Points, in no order, along strands that fork, close into loops and pass close to each other.
Two points are linked if the straight distance between their rows is under 49.3. Some points are linked to none.
k_295: 7 -2 21 -1 10 27 1 10 -7 -9 -32 8 -19 13 -5 -9 5 0 10 -3 10 -4 -1 22 0 9 -1 16 -9 -25 8 -20 -2 -22 -4 -37 2 -5 -3 12 10 -22 4 6 26 -3 -2 -14 16
k_155: -12 -9 -3 2 12 0 -9 19 1 9 -39 16 -1 -9 -4 -3 17 -4 4 16 8 3 -9 4 36 10 -1 4 2 -39 11 -3 -11 -11 7 -4 10 -4 -8 13 8 8 -6 11 30 -21 -8 5 -8
k_113: 1 13 3 12 10 7 -8 -2 -5 -1 -11 10 0 2 0 -13 4 -12 1 -8 15 8 12 -1 -10 0 -9 -1 4 8 1 -4 -9 -6 -14 -9 12 -1 -4 4 -8 -5 -12 -10 11 4 -4 -3 0
k_318: -4 8 13 -10 6 22 -1 -3 3 -11 -9 4 -13 6 -3 1 2 -8 13 -13 4 -9 0 27 -12 12 3 5 -18 4 -2 -19 1 -9 -1 -25 -10 -10 3 -1 -1 -11 -10 -9 1 -5 12 -2 16
k_853: 7 -17 0 -9 -19 -10 9 -2 4 -7 37 -16 -2 -2 1 17 -21 13 1 -3 -18 -6 -11 3 -9 1 13 -1 -5 6 -5 2 21 12 18 3 -12 1 10 -11 10 -5 27 13 -25 18 7 -7 9
k_383: -12 -20 -8 3 -2 -24 -16 14 7 15 -16 2 19 -16 4 0 9 8 1 25 2 12 -17 -16 29 -11 9 -6 7 -23 7 21 -15 11 11 19 0 -8 -1 9 13 19 2 11 2 -8 -11 22 -27
k_362: 26 -9 5 16 2 11 27 -3 -29 -11 5 -16 -14 18 -1 5 -6 12 -16 -1 -16 -1 11 -16 14 -4 -1 8 10 -14 -2 -1 20 -8 4 -8 16 29 -1 1 -10 -32 34 18 8 12 -12 -26 19
k_127: -14 -9 -14 16 -3 -26 -5 2 -1 22 -12 0 15 -21 -3 2 5 0 -6 20 -9 14 2 -19 36 -5 3 -8 22 -15 3 17 -8 9 0 29 12 7 1 2 -1 21 -1 6 5 -7 -12 14 -24
k_8: -18 8 -13 1 4 -14 -3 -7 7 9 -2 5 11 -13 -7 0 11 -13 -3 3 -1 5 10 -9 5 3 -9 -12 8 16 -3 7 -9 8 -8 22 7 -5 -4 -5 -15 24 -24 -18 -6 -12 -1 13 -17
k_836: -2 3 2 21 -2 10 33 -14 -21 0 -16 -8 -6 -7 -11 11 8 1 -17 2 -20 -7 8 7 27 19 0 -8 9 -23 -6 -12 6 -15 -5 8 15 23 9 0 -12 -15 2 2 17 -18 -3 -15 18
k_422: 2 -4 -13 2 -11 -21 1 -9 8 8 26 -8 10 -7 4 4 -12 2 -6 2 -6 5 0 -7 -11 -5 5 -10 5 19 -3 10 2 16 0 24 -5 -3 10 -8 -1 16 2 -4 -22 11 0 11 -10
k_500: 16 -1 6 -4 -4 -4 -28 11 8 -1 8 1 3 9 16 -22 -13 11 3 1 19 11 -4 -10 -35 -21 -2 8 -3 16 8 9 -11 3 -5 -10 -10 -9 -7 3 21 -3 8 12 -3 26 -5 -1 -10
k_285: 1 -19 9 -11 -6 10 7 10 2 -7 -5 -1 -13 3 -5 5 -6 7 13 5 -8 -11 -19 25 7 6 12 7 -16 -19 4 -13 7 -8 17 -19 -21 -8 3 4 18 -10 10 13 1 -4 7 -3 13
k_204: -22 -13 -15 -19 -4 -16 -6 10 22 9 8 0 13 -13 2 18 3 4 10 13 -2 -10 -23 11 14 -2 12 -8 -6 -4 -3 6 -2 18 24 17 -26 -21 3 -3 9 23 -10 -2 -18 -15 12 28 -11
k_378: -11 -9 -13 -18 -7 -16 -4 1 21 10 19 -1 12 -10 1 14 -7 7 8 6 -3 -5 -18 4 2 -4 11 -9 -4 7 -4 8 -3 20 17 19 -20 -18 6 -7 10 19 -3 -2 -24 -1 10 23 -9
k_655: 2 4 2 1 -2 2 10 -11 3 -5 16 -7 -4 1 0 3 -12 -3 5 -10 -3 -5 -1 10 -13 5 1 -3 -3 19 -5 -7 6 1 -1 -4 -9 -4 9 -6 -6 -3 -1 -7 -12 7 8 -3 7
k_91: 24 -4 16 2 3 12 -10 13 -10 -12 -6 -1 -13 27 9 -22 -12 10 2 -6 16 9 2 -12 -21 -17 -7 22 3 -4 8 0 -1 -12 -8 -31 3 6 -9 14 15 -23 21 20 12 25 -12 -15 5
k_139: 15 9 6 8 -5 9 28 -24 -13 -13 30 -19 -10 6 -2 9 -17 2 -5 -17 -13 -9 6 12 -20 8 3 -8 6 18 -10 -7 17 -4 -7 -4 -2 17 16 -11 -14 -17 9 -7 -16 8 10 -15 20
k_807: -5 11 2 11 13 12 2 0 -6 3 -29 12 -1 -2 -6 -3 17 -11 -2 0 3 -1 10 8 17 14 -5 1 4 -15 0 -10 -8 -11 -9 -6 18 3 -6 9 -9 -3 -15 -6 28 -15 -4 -7 2
k_731: 4 -29 1 -5 -9 -8 -5 15 3 3 -11 -2 3 -5 0 4 -1 16 5 19 -5 -3 -25 0 19 -6 14 7 -5 -35 10 7 0 3 21 -11 -12 -4 2 13 26 -2 19 23 3 -6 -6 2 -5
k_107: 12 -19 2 9 -7 3 20 3 -15 -4 -4 -14 -8 3 -6 10 -7 7 -11 6 -20 -5 -3 -1 24 1 9 7 1 -25 1 -3 8 -7 15 -4 5 11 4 5 6 -18 26 16 7 0 -9 -17 14
k_477: 5 -11 14 -3 -5 14 18 -1 -9 -14 4 -9 -17 6 -5 10 -11 4 8 -6 -16 -11 -11 25 3 10 12 5 -14 -11 -2 -19 14 -9 11 -20 -9 0 6 0 6 -20 15 7 0 -1 8 -13 23
k_763: 11 2 5 18 -4 12 33 -14 -26 -5 0 -11 -13 3 -6 11 -1 3 -13 -6 -16 -7 7 6 12 10 4 -3 7 -13 -4 -9 11 -8 -2 -2 12 21 7 -2 -10 -21 13 5 8 -7 -1 -20 17
k_702: 4 -14 -5 -18 -20 -10 -2 1 15 -2 39 -12 0 0 5 13 -23 14 10 0 -11 -8 -20 9 -19 -4 14 -2 -6 12 -8 -1 13 17 22 7 -21 -4 16 -10 15 -2 21 7 -31 17 11 1 6
k_923: 25 -3 17 4 -3 14 10 -3 -19 -17 15 -11 -15 22 6 -3 -13 10 -4 -18 -6 0 4 -2 -17 -8 1 14 2 6 1 -2 15 -8 -4 -24 4 14 1 0 -2 -30 27 12 -1 25 -1 -26 16
k_128: 6 -5 15 -8 11 22 -10 20 2 -5 -34 9 -18 13 -1 -16 3 2 12 6 21 0 -8 14 -3 3 -4 17 -6 -29 13 -11 -6 -17 -2 -40 -4 -7 -9 17 20 -14 3 11 23 -4 -5 -9 6
k_552: -21 23 -11 -21 15 7 0 -12 18 -3 6 10 2 -3 -5 8 9 -15 8 -18 2 -8 12 8 -8 8 -12 -10 -10 25 -8 -9 4 7 -9 13 -4 -15 1 -14 -20 18 -31 -31 -14 -16 14 13 1
k_573: 22 -10 2 18 5 9 25 2 -29 -4 -10 -8 -13 16 -3 2 -2 10 -16 3 -5 6 12 -23 26 -5 -4 8 17 -23 0 2 10 -14 -1 -5 22 28 -3 6 -10 -26 30 21 23 6 -20 -19 14
k_100: 9 5 -4 23 -4 -1 24 -17 -21 2 5 -14 -3 -3 -6 2 -1 -2 -15 1 -11 5 16 -15 7 3 -3 -9 16 -3 -6 7 7 -4 -12 12 12 26 7 -1 -16 -7 8 0 2 1 -7 -14 4
k_484: 10 -19 6 -24 -16 -3 -20 14 13 -4 25 -4 3 8 13 -6 -16 20 17 4 8 -4 -27 7 -31 -16 11 11 -12 10 7 6 3 8 13 -12 -28 -11 4 -6 28 -4 18 18 -16 20 9 -4 -5
k_2: 16 4 -1 25 1 -1 15 -11 -21 5 1 -10 -4 1 -2 -8 -3 -2 -18 1 0 13 19 -26 2 -6 -8 -1 20 -1 -3 12 3 -7 -14 8 17 28 4 3 -14 -11 10 3 6 5 -13 -9 -1
k_637: -11 28 7 -10 18 8 -35 9 11 1 -20 20 5 7 3 -22 16 -19 6 -8 30 6 14 -7 -20 -2 -21 1 -4 18 8 -2 -19 -2 -17 -9 12 -12 -22 3 -8 16 -27 -21 13 -4 -3 7 -17
k_880: -5 14 -1 -2 5 3 -4 -6 9 -4 7 6 -2 0 -1 -3 -2 -10 5 -10 6 1 5 8 -15 3 -5 -5 -5 22 -5 -3 -3 3 -4 -2 -5 -11 1 -4 -8 6 -15 -18 -7 1 6 6 1
k_766: -9 10 -9 16 -1 -5 19 -16 -10 6 -2 -2 3 -13 -8 4 10 -10 -7 2 -8 1 10 2 11 10 -4 -12 10 4 -8 1 0 -2 -10 14 10 9 6 -3 -13 8 -14 -13 0 -10 -1 3 0
k_66: -24 9 -11 -10 8 -5 -8 -3 11 3 -6 11 11 -9 -6 4 14 -18 1 -2 -1 -2 9 0 8 6 -8 -6 -2 11 -3 -2 -6 7 -4 17 2 -12 -6 -4 -11 25 -28 -20 -2 -16 6 14 -12
k_87: -7 15 2 1 15 -4 -34 11 10 8 -18 14 8 4 3 -26 9 -14 2 1 28 16 10 -14 -15 -11 -16 -1 4 14 8 12 -22 -1 -14 0 10 -9 -16 7 -1 16 -18 -6 12 4 -8 13 -22
k_425: -8 5 -2 12 10 -3 4 -3 -4 4 -15 6 2 -8 -7 0 9 -11 -5 0 -1 3 8 3 16 9 -4 0 5 -5 -2 -3 -4 -3 -4 5 8 2 -2 4 -9 5 -11 -8 14 -13 -3 1 -2
k_493: 2 -24 -1 3 -2 -1 -1 15 -3 3 -20 0 -2 -1 -6 1 2 6 1 12 -3 -1 -15 0 27 -2 7 6 1 -35 7 1 -1 -5 18 -7 -3 -3 -2 14 18 -5 14 19 12 -5 -10 -2 0
k_847: -5 7 7 4 14 12 -9 9 -2 1 -31 13 -2 2 -4 -10 15 -11 5 0 14 2 4 7 8 9 -6 6 -2 -14 6 -11 -12 -12 -7 -16 14 -3 -9 9 -2 -3 -12 0 24 -11 -5 -3 0
k_78: -28 -11 -11 -26 2 -3 -7 12 19 3 -6 8 7 -14 -1 16 12 -2 14 8 -4 -17 -20 18 23 5 5 -6 -18 -14 2 -2 -2 6 23 11 -24 -21 0 -2 10 24 -16 -1 -9 -28 14 24 -6
k_130: 0 -16 -6 14 0 -4 10 7 -7 6 -19 -5 0 -5 -8 3 4 2 -6 15 -9 4 -4 -4 37 3 7 -1 8 -30 3 0 -2 0 10 5 9 6 2 10 7 -5 12 13 17 -11 -11 -5 2
k_647: 14 -3 9 4 -8 8 27 -13 -11 -14 24 -18 -15 9 -3 18 -19 8 -3 -15 -21 -11 -1 13 -9 7 7 1 -2 7 -6 -9 22 -2 7 -8 -3 14 11 -8 -5 -22 22 1 -15 9 11 -16 20
k_14: -7 10 -4 18 0 5 31 -15 -18 6 -17 -2 0 -12 -12 8 15 -6 -14 5 -15 -2 14 3 30 21 -2 -9 15 -17 -8 -8 5 -10 -8 14 17 21 9 -3 -18 -4 -7 -4 19 -22 -3 -9 8
k_309: 15 -8 3 -11 -15 -6 -22 8 10 -3 24 -6 4 7 14 -14 -19 13 9 0 10 5 -13 -5 -35 -19 7 10 -5 18 5 7 -2 8 2 -6 -17 -6 0 -3 21 -3 16 14 -13 25 1 -5 -5
k_144: -15 24 0 7 8 14 14 -14 -8 4 -24 16 1 -9 -10 8 28 -13 -7 -7 -8 -9 15 13 16 27 -8 -4 2 -11 -9 -17 -1 -13 -19 6 22 12 -2 -3 -21 -3 -30 -18 26 -27 5 -8 8
k_59: -2 29 3 5 12 11 5 -22 -5 -7 3 5 -1 2 -4 -5 11 -15 -4 -18 9 0 18 6 -20 8 -14 -9 0 25 -6 -6 -1 -5 -24 -2 9 4 2 -7 -26 -1 -31 -26 -1 -2 7 0 6
k_734: -31 16 -11 -21 5 14 16 -10 11 -2 -14 18 3 -12 -12 27 22 -14 2 -10 -15 -24 9 19 22 28 -2 -4 -17 -9 -9 -22 8 -7 -4 16 2 -6 -4 -9 -20 12 -31 -28 7 -39 16 7 12
k_905: 24 -19 2 1 -13 -9 -8 9 -6 -4 22 -7 0 13 12 -4 -13 19 -10 2 -7 10 -1 -21 -9 -18 6 13 3 3 4 13 10 9 7 -2 1 10 -1 0 13 -19 34 24 -9 27 -9 -13 0
k_170: -2 -28 4 -12 -8 4 1 15 5 -2 -8 1 -7 -1 -4 6 -4 12 14 13 -4 -12 -27 20 12 1 12 5 -13 -29 10 -5 5 -3 23 -18 -21 -9 3 8 25 -2 12 16 -2 -11 5 0 4
k_307: 1 14 -4 0 1 -10 -26 1 14 6 10 6 10 0 7 -20 -4 -7 1 -2 22 11 6 -13 -27 -18 -6 -3 2 35 2 12 -16 9 -12 11 -8 -13 -5 -4 -3 16 -17 -8 -11 15 -2 15 -19
k_822: 14 -6 6 -8 -10 -9 -35 17 10 6 1 3 13 6 20 -23 -8 20 6 10 23 13 -13 -18 -30 -29 3 12 3 6 11 19 -15 5 -2 -4 -14 -10 -8 10 27 4 11 19 -4 25 -9 4 -16
k_469: -23 29 -3 11 13 0 -3 -14 -11 13 -24 16 12 -13 -7 -7 28 -22 -9 -4 7 7 26 -17 10 14 -27 -10 13 4 -7 2 -8 -13 -31 16 35 20 -9 -4 -30 15 -33 -23 19 -19 -5 -1 -17
k_701: 9 2 17 5 -3 20 24 -12 -13 -17 11 -14 -18 9 -6 14 -12 6 3 -17 -15 -12 -4 24 -4 11 9 1 -6 2 -6 -19 20 -12 4 -19 0 8 7 -4 -5 -25 14 0 -2 3 11 -17 29
k_252: -10 14 -2 -15 7 -8 -34 12 19 3 3 11 10 0 11 -14 4 -8 4 0 24 8 -2 -9 -25 -15 -10 -5 -6 28 5 12 -21 8 -5 7 -11 -24 -14 0 3 24 -23 -8 -8 4 6 19 -23
k_255: 25 -2 0 20 -4 -4 10 -8 -19 1 14 -12 -4 8 4 -8 -11 5 -18 -3 -2 12 15 -26 -8 -14 -4 4 12 4 -1 15 9 0 -9 3 15 23 0 2 -7 -15 22 12 -2 20 -15 -12 0
k_863: -3 0 9 -4 12 12 -17 18 5 2 -34 13 -8 5 -2 -14 11 -6 8 8 17 -2 -5 11 5 5 -6 6 -6 -22 10 -8 -12 -13 -1 -26 2 -8 -10 15 11 -4 -8 4 24 -10 -4 -1 -1
k_396: -8 -9 -7 -10 -4 -21 -23 9 17 11 4 3 18 -11 10 -6 2 8 5 14 15 7 -16 -12 -4 -15 7 -6 1 6 7 22 -21 16 6 15 -12 -18 -4 4 13 22 -6 2 -12 3 0 24 -26
k_957: -11 -10 -6 13 5 -7 1 9 -4 11 -24 4 7 -11 -5 2 9 -3 -3 15 -4 4 -3 -3 33 4 3 0 10 -27 3 1 -8 -7 7 8 10 3 0 12 4 7 0 10 21 -17 -11 2 -6
k_992: 8 -11 -1 15 1 4 16 -1 -14 -1 -13 -9 -6 2 -8 5 0 2 -7 5 -12 -1 1 0 26 4 5 4 6 -25 2 -5 4 -7 5 -4 8 11 5 6 4 -10 13 12 18 -7 -10 -12 9
k_79: 18 -6 7 5 2 1 -10 10 -4 -5 -1 -1 -5 14 7 -19 -11 5 -1 1 7 9 0 -13 -15 -16 -1 9 3 -1 5 4 -2 -5 -3 -15 0 1 -3 11 14 -13 17 16 7 18 -8 -9 -1
k_205: 9 -5 6 6 -3 3 9 -4 -5 -7 11 -8 -6 6 0 -1 -13 3 0 -9 -8 -1 -1 6 -6 0 6 1 -1 4 -1 -6 6 -2 3 -8 -6 2 6 -1 1 -13 10 1 -5 6 1 -9 10
k_762: -10 13 10 -6 9 23 3 -4 3 -9 -18 11 -9 3 -5 5 12 -11 9 -10 5 -11 5 26 1 21 -2 3 -18 -6 -1 -21 2 -8 -6 -20 -1 -7 -2 -4 -6 -8 -18 -15 12 -14 9 -2 16
k_884: -1 2 -14 -3 -7 -23 -12 -7 18 12 31 -3 13 -8 9 -3 -11 3 -3 3 5 10 2 -12 -18 -11 2 -9 3 31 -4 16 -7 20 -2 30 -7 -11 5 -9 -2 21 -6 -6 -28 13 0 18 -18
k_540: 12 2 4 10 4 1 -8 3 0 -2 -3 0 0 6 4 -17 -6 -4 0 -3 11 7 4 -5 -13 -9 -3 6 1 7 2 1 -6 -4 -6 -10 1 -6 -2 7 5 -6 0 3 6 12 -5 -4 -2
k_805: -13 5 -6 -25 4 -4 -27 12 25 3 -2 8 9 -3 8 -7 9 0 12 6 21 -1 -10 1 -15 -12 -5 -4 -11 14 5 12 -16 11 4 1 -17 -27 -13 -4 13 26 -21 -6 -7 -4 10 24 -19
k_5: -29 -8 -11 -17 2 -3 2 7 14 2 -13 12 6 -15 -7 22 16 -7 7 6 -12 -17 -11 16 33 12 5 -2 -13 -15 -1 -10 -1 3 18 15 -14 -18 -5 -1 0 24 -20 -7 2 -37 9 18 -3
k_928: -19 23 -1 -19 15 6 -32 6 16 -1 -11 18 7 1 2 -10 15 -18 7 -8 22 -1 12 -6 -18 -3 -16 -4 -12 19 6 1 -16 3 -12 -2 2 -19 -20 -5 -7 23 -29 -26 3 -10 6 14 -15
k_449: 19 -4 -4 12 -16 -10 31 -15 -21 0 28 -24 -3 -2 -1 14 -9 9 -21 2 -22 0 13 -18 4 7 2 -7 12 -1 -7 8 19 6 -1 12 7 30 12 -9 -11 -9 28 7 -22 9 -3 -14 10
k_459: 22 1 22 -2 2 19 -6 9 -9 -13 -5 -1 -18 25 6 -19 -9 5 7 -13 13 5 1 3 -25 -11 -2 19 -2 0 9 -9 3 -15 -10 -36 -1 4 -4 10 12 -27 16 12 11 22 -3 -19 12
k_23: 17 -17 3 6 -5 -2 12 8 -14 -7 6 -9 -8 8 -1 4 -11 11 -5 1 -15 2 -5 -6 7 -6 9 8 1 -12 0 2 12 -2 13 -8 3 9 1 7 10 -18 29 18 -2 13 -6 -16 10
k_234: 8 11 -3 3 -11 -2 29 -27 -7 -5 37 -21 -6 1 -1 13 -18 0 -4 -11 -13 -9 6 10 -20 10 -1 -15 7 24 -15 -2 20 5 -6 9 -4 15 22 -16 -19 -6 7 -14 -32 8 10 -6 13
k_683: 11 -7 -4 19 5 9 20 0 -21 -2 -21 -5 -7 5 -6 2 -1 2 -10 6 -7 3 8 -12 27 2 0 4 16 -28 -1 -3 4 -14 -2 -2 19 22 0 7 -5 -20 18 14 27 -4 -17 -15 11
k_507: -8 -3 -16 -24 -6 -17 -13 2 27 10 28 -3 11 -7 12 10 -11 7 13 4 5 -4 -21 3 -15 -11 8 -8 -4 21 -4 11 -2 20 16 17 -23 -22 10 -11 9 19 -7 -3 -32 7 12 22 -10
k_29: 4 -7 -1 6 1 -12 -24 11 8 8 -9 3 8 -1 8 -16 -2 3 1 11 13 14 -4 -13 -5 -16 1 3 7 0 9 14 -14 5 -2 1 2 -8 -6 12 13 9 0 9 6 11 -9 7 -18
k_231: -14 -8 -7 -1 2 -19 -26 15 13 14 -16 7 17 -14 6 -5 12 2 5 21 11 9 -15 -12 13 -12 2 -5 6 -11 7 19 -18 12 8 14 -4 -14 -10 9 12 22 -6 4 1 -3 -4 24 -27
k_973: 5 -2 -5 14 -4 -18 -10 1 0 11 1 -1 10 -5 4 -12 -4 0 -5 8 3 14 6 -18 -2 -9 -1 -3 11 8 0 14 -9 8 -5 13 7 1 1 1 1 11 0 1 -2 8 -8 7 -17
k_253: -11 -3 -6 -16 -2 -11 -22 11 17 4 7 5 11 -8 9 -5 1 4 11 6 13 2 -17 -4 -11 -11 3 -3 -6 9 4 14 -15 13 8 7 -19 -21 -6 -1 12 23 -12 -1 -10 0 6 21 -16
k_339: 11 3 -1 17 -7 -5 26 -20 -17 0 17 -16 -2 -2 -5 7 -6 0 -15 -3 -15 0 13 -7 -2 5 1 -10 11 5 -6 3 11 3 -6 9 6 22 12 -5 -15 -7 10 -1 -12 3 -1 -11 8
k_563: -20 13 -5 -16 11 0 -21 4 17 -1 -10 15 8 -3 -1 -2 13 -14 9 -4 11 -2 3 0 -3 2 -9 -4 -10 12 3 0 -10 5 -3 5 -1 -20 -15 -3 -5 24 -28 -17 0 -15 7 14 -13
k_869: -6 3 -9 9 1 -18 -11 -2 6 11 -1 3 10 -9 0 -7 4 -6 -5 8 3 11 4 -12 2 -8 -3 -6 7 12 2 11 -12 10 -4 18 3 -8 -3 2 -2 18 -13 -8 -4 1 -5 15 -17
k_333: -14 -16 -11 11 -5 -30 -12 6 7 26 -8 0 21 -22 2 2 7 7 -5 24 -3 17 -7 -23 26 -11 9 -6 16 -13 4 24 -15 13 6 28 8 -2 0 4 7 21 5 7 -1 0 -14 23 -29
k_780: -3 4 0 -1 8 -10 -35 15 14 10 -15 8 11 -3 12 -21 6 -1 6 13 25 15 -4 -11 -10 -15 -6 1 2 6 10 16 -23 2 -5 1 -3 -13 -14 9 12 18 -9 3 4 8 -6 14 -25
k_770: -14 20 7 -1 11 18 1 -3 0 -3 -29 19 -1 -5 -10 5 23 -11 2 -6 1 -12 7 16 15 23 -5 3 -11 -15 -1 -21 -3 -13 -9 -9 14 -4 -6 -1 -13 -1 -24 -16 24 -21 2 -3 10
k_351: -23 25 -1 -17 10 21 5 -14 6 -5 -15 20 3 -4 -10 15 24 -16 4 -16 -5 -18 12 12 6 27 -8 0 -17 0 -9 -21 0 -6 -14 3 11 -4 -7 -11 -23 7 -36 -34 13 -30 12 4 8
k_183: 5 0 19 -6 7 23 1 6 1 -11 -16 3 -15 11 -3 -5 -3 -1 12 -9 7 -4 -4 23 -8 7 3 11 -12 -5 4 -21 2 -14 -1 -35 -7 -4 -3 4 6 -19 2 2 12 2 7 -13 16
k_946: -7 -27 -7 -17 -12 -9 1 9 14 2 9 -5 1 -9 1 19 -7 14 14 12 -9 -11 -30 17 10 -1 17 -1 -15 -14 -1 0 5 10 30 0 -27 -14 7 -1 19 9 10 13 -16 -5 10 12 4
k_455: 23 -7 12 11 -1 11 22 -5 -26 -12 14 -13 -13 17 1 6 -12 11 -13 -10 -12 -2 6 -9 -3 -5 3 6 2 -1 -3 -1 19 -7 4 -16 11 23 2 -2 -7 -30 31 12 -2 15 -4 -22 18
k_32: -31 7 -11 -15 4 8 6 -2 12 -1 -18 17 3 -14 -9 23 22 -13 4 0 -12 -20 1 20 30 24 0 -2 -16 -13 -4 -17 3 -3 7 16 -5 -12 -4 -5 -11 17 -27 -16 9 -36 10 12 6
k_299: 7 6 -6 7 -7 -20 -23 -2 12 10 20 1 13 -3 11 -17 -8 1 -5 1 15 16 3 -20 -23 -19 -2 -5 8 30 2 18 -12 14 -12 20 -3 -8 1 -3 0 17 -7 -2 -15 22 -5 17 -21
k_578: 9 4 10 12 5 17 16 -8 -17 -6 -11 -3 -11 4 -7 2 0 -3 -4 -6 -5 -5 7 12 7 11 0 3 0 -11 -3 -16 3 -12 -5 -15 9 9 3 5 -9 -22 1 -2 17 -5 -1 -14 18
k_829: 16 -11 2 2 -11 -5 0 4 -4 -6 21 -8 -4 9 4 -3 -17 10 -3 -5 -8 6 -2 -7 -11 -7 7 6 -1 5 0 5 8 4 6 -5 -2 5 2 0 9 -13 22 15 -12 19 -2 -11 5
k_138: 2 -14 -2 -22 -17 -10 -11 6 20 -1 34 -7 2 0 10 6 -18 17 18 2 2 -7 -27 10 -24 -9 12 0 -9 12 -2 6 8 12 19 3 -27 -10 10 -8 21 3 12 10 -24 17 10 3 0
k_605: 15 -16 0 0 -18 -11 17 -1 -9 -8 35 -16 -6 4 0 16 -16 18 -13 -1 -24 -5 0 -9 -3 -3 11 4 0 2 -5 1 25 12 15 3 1 15 6 -8 4 -15 35 17 -24 22 2 -18 13
k_359: 24 -14 4 3 -4 -1 -17 18 -7 -4 5 0 -1 19 10 -18 -12 17 -4 7 8 15 0 -27 -8 -24 3 17 7 -3 7 14 4 1 2 -12 5 7 -10 8 16 -17 30 28 4 28 -15 -11 -2
k_650: 17 -9 -2 10 -17 -6 32 -14 -18 -9 35 -23 -6 3 -2 19 -16 13 -18 -3 -26 -8 8 -7 -2 6 5 -8 6 5 -10 2 25 8 8 7 5 28 12 -13 -8 -14 32 9 -28 15 3 -16 16
k_403: -9 7 -18 -16 -6 -23 -9 -5 24 13 32 -3 13 -6 10 5 -11 2 3 3 2 3 -5 -5 -18 -10 1 -10 0 35 -7 9 -5 22 5 28 -16 -16 7 -14 -4 25 -12 -13 -35 9 9 26 -14
k_603: -9 22 0 -4 12 10 -1 -12 7 -5 4 7 0 5 -1 0 9 -16 4 -15 9 -4 11 10 -14 8 -10 -5 -7 24 -5 -7 -2 -1 -13 -4 -1 -7 1 -9 -15 6 -27 -28 -5 -8 11 7 3
k_748: -16 17 -5 11 1 1 21 -18 -15 6 -16 6 5 -14 -10 8 22 -11 -13 0 -10 -3 15 4 21 21 -10 -12 10 -6 -6 -6 2 -10 -15 18 16 16 4 -6 -23 8 -24 -14 15 -25 0 -2 4
k_875: 20 -3 21 -2 -4 17 2 7 -14 -18 11 -6 -18 23 7 -8 -15 7 5 -15 0 1 -2 4 -22 -7 2 17 -4 5 3 -9 15 -13 -2 -32 -2 5 -2 5 8 -33 25 13 4 26 3 -20 17
k_412: 1 12 -3 1 -2 -1 21 -21 1 -3 25 -8 -4 -1 -1 7 -12 -4 1 -11 -6 -8 6 10 -12 7 1 -10 0 23 -9 -4 11 5 -3 10 -6 4 14 -11 -12 1 -4 -15 -22 3 9 3 10
k_820: -1 20 -1 15 10 0 2 -14 -6 2 -5 5 0 -4 -4 -12 10 -15 -8 -9 10 8 18 -5 -11 2 -15 -7 8 18 -3 0 -8 -4 -19 2 13 8 2 -2 -19 3 -18 -15 5 -2 -4 -1 -4
k_435: -24 25 -7 -22 14 15 -1 -11 12 -6 -7 15 4 -3 -7 14 19 -21 6 -16 -1 -12 16 10 -2 17 -12 -5 -15 12 -10 -16 0 -2 -14 9 6 -8 -4 -13 -22 13 -35 -36 1 -27 10 7 3

A piece is all that can be reached along the links. How many separate loops has the piece of each point below (a circle has one, a figure eight two, a Y none), and how many tips (points with one link)?
k_333 | loops 3, tips 3
k_650 | loops 0, tips 2
k_973 | loops 1, tips 0
k_766 | loops 2, tips 1

A fork is a point with three links, a tip a point with one. Leave the first point through the second and follow the links. Name the first fork or tip that comes.
k_822, k_500 | k_255
k_853, k_702 | k_822
k_79, k_91 | k_992
k_493, k_731 | k_655
k_318, k_183 | k_807
k_647, k_701 | k_130
k_455, k_923 | k_79
k_253, k_396 | k_127
k_5, k_78 | k_884
k_863, k_128 | k_770

A tip is a point with one link. Name the tips that can be reached along the links from each point below, in the order of the rows.
k_253 | k_155, k_127, k_422
k_138 | k_822, k_255
k_14 | k_578

Name the points in between on the shortest way along the links from the first point to the second, in order.
k_880, k_540 | k_603, k_59, k_820, k_113
k_853, k_500 | k_702, k_138, k_484, k_309
k_299, k_412 | k_884, k_403, k_507, k_378, k_204, k_78, k_5, k_32, k_734, k_351, k_435, k_552, k_603, k_880, k_655
k_127, k_422 | k_333, k_383, k_231, k_396, k_253, k_805, k_252, k_307, k_299, k_884
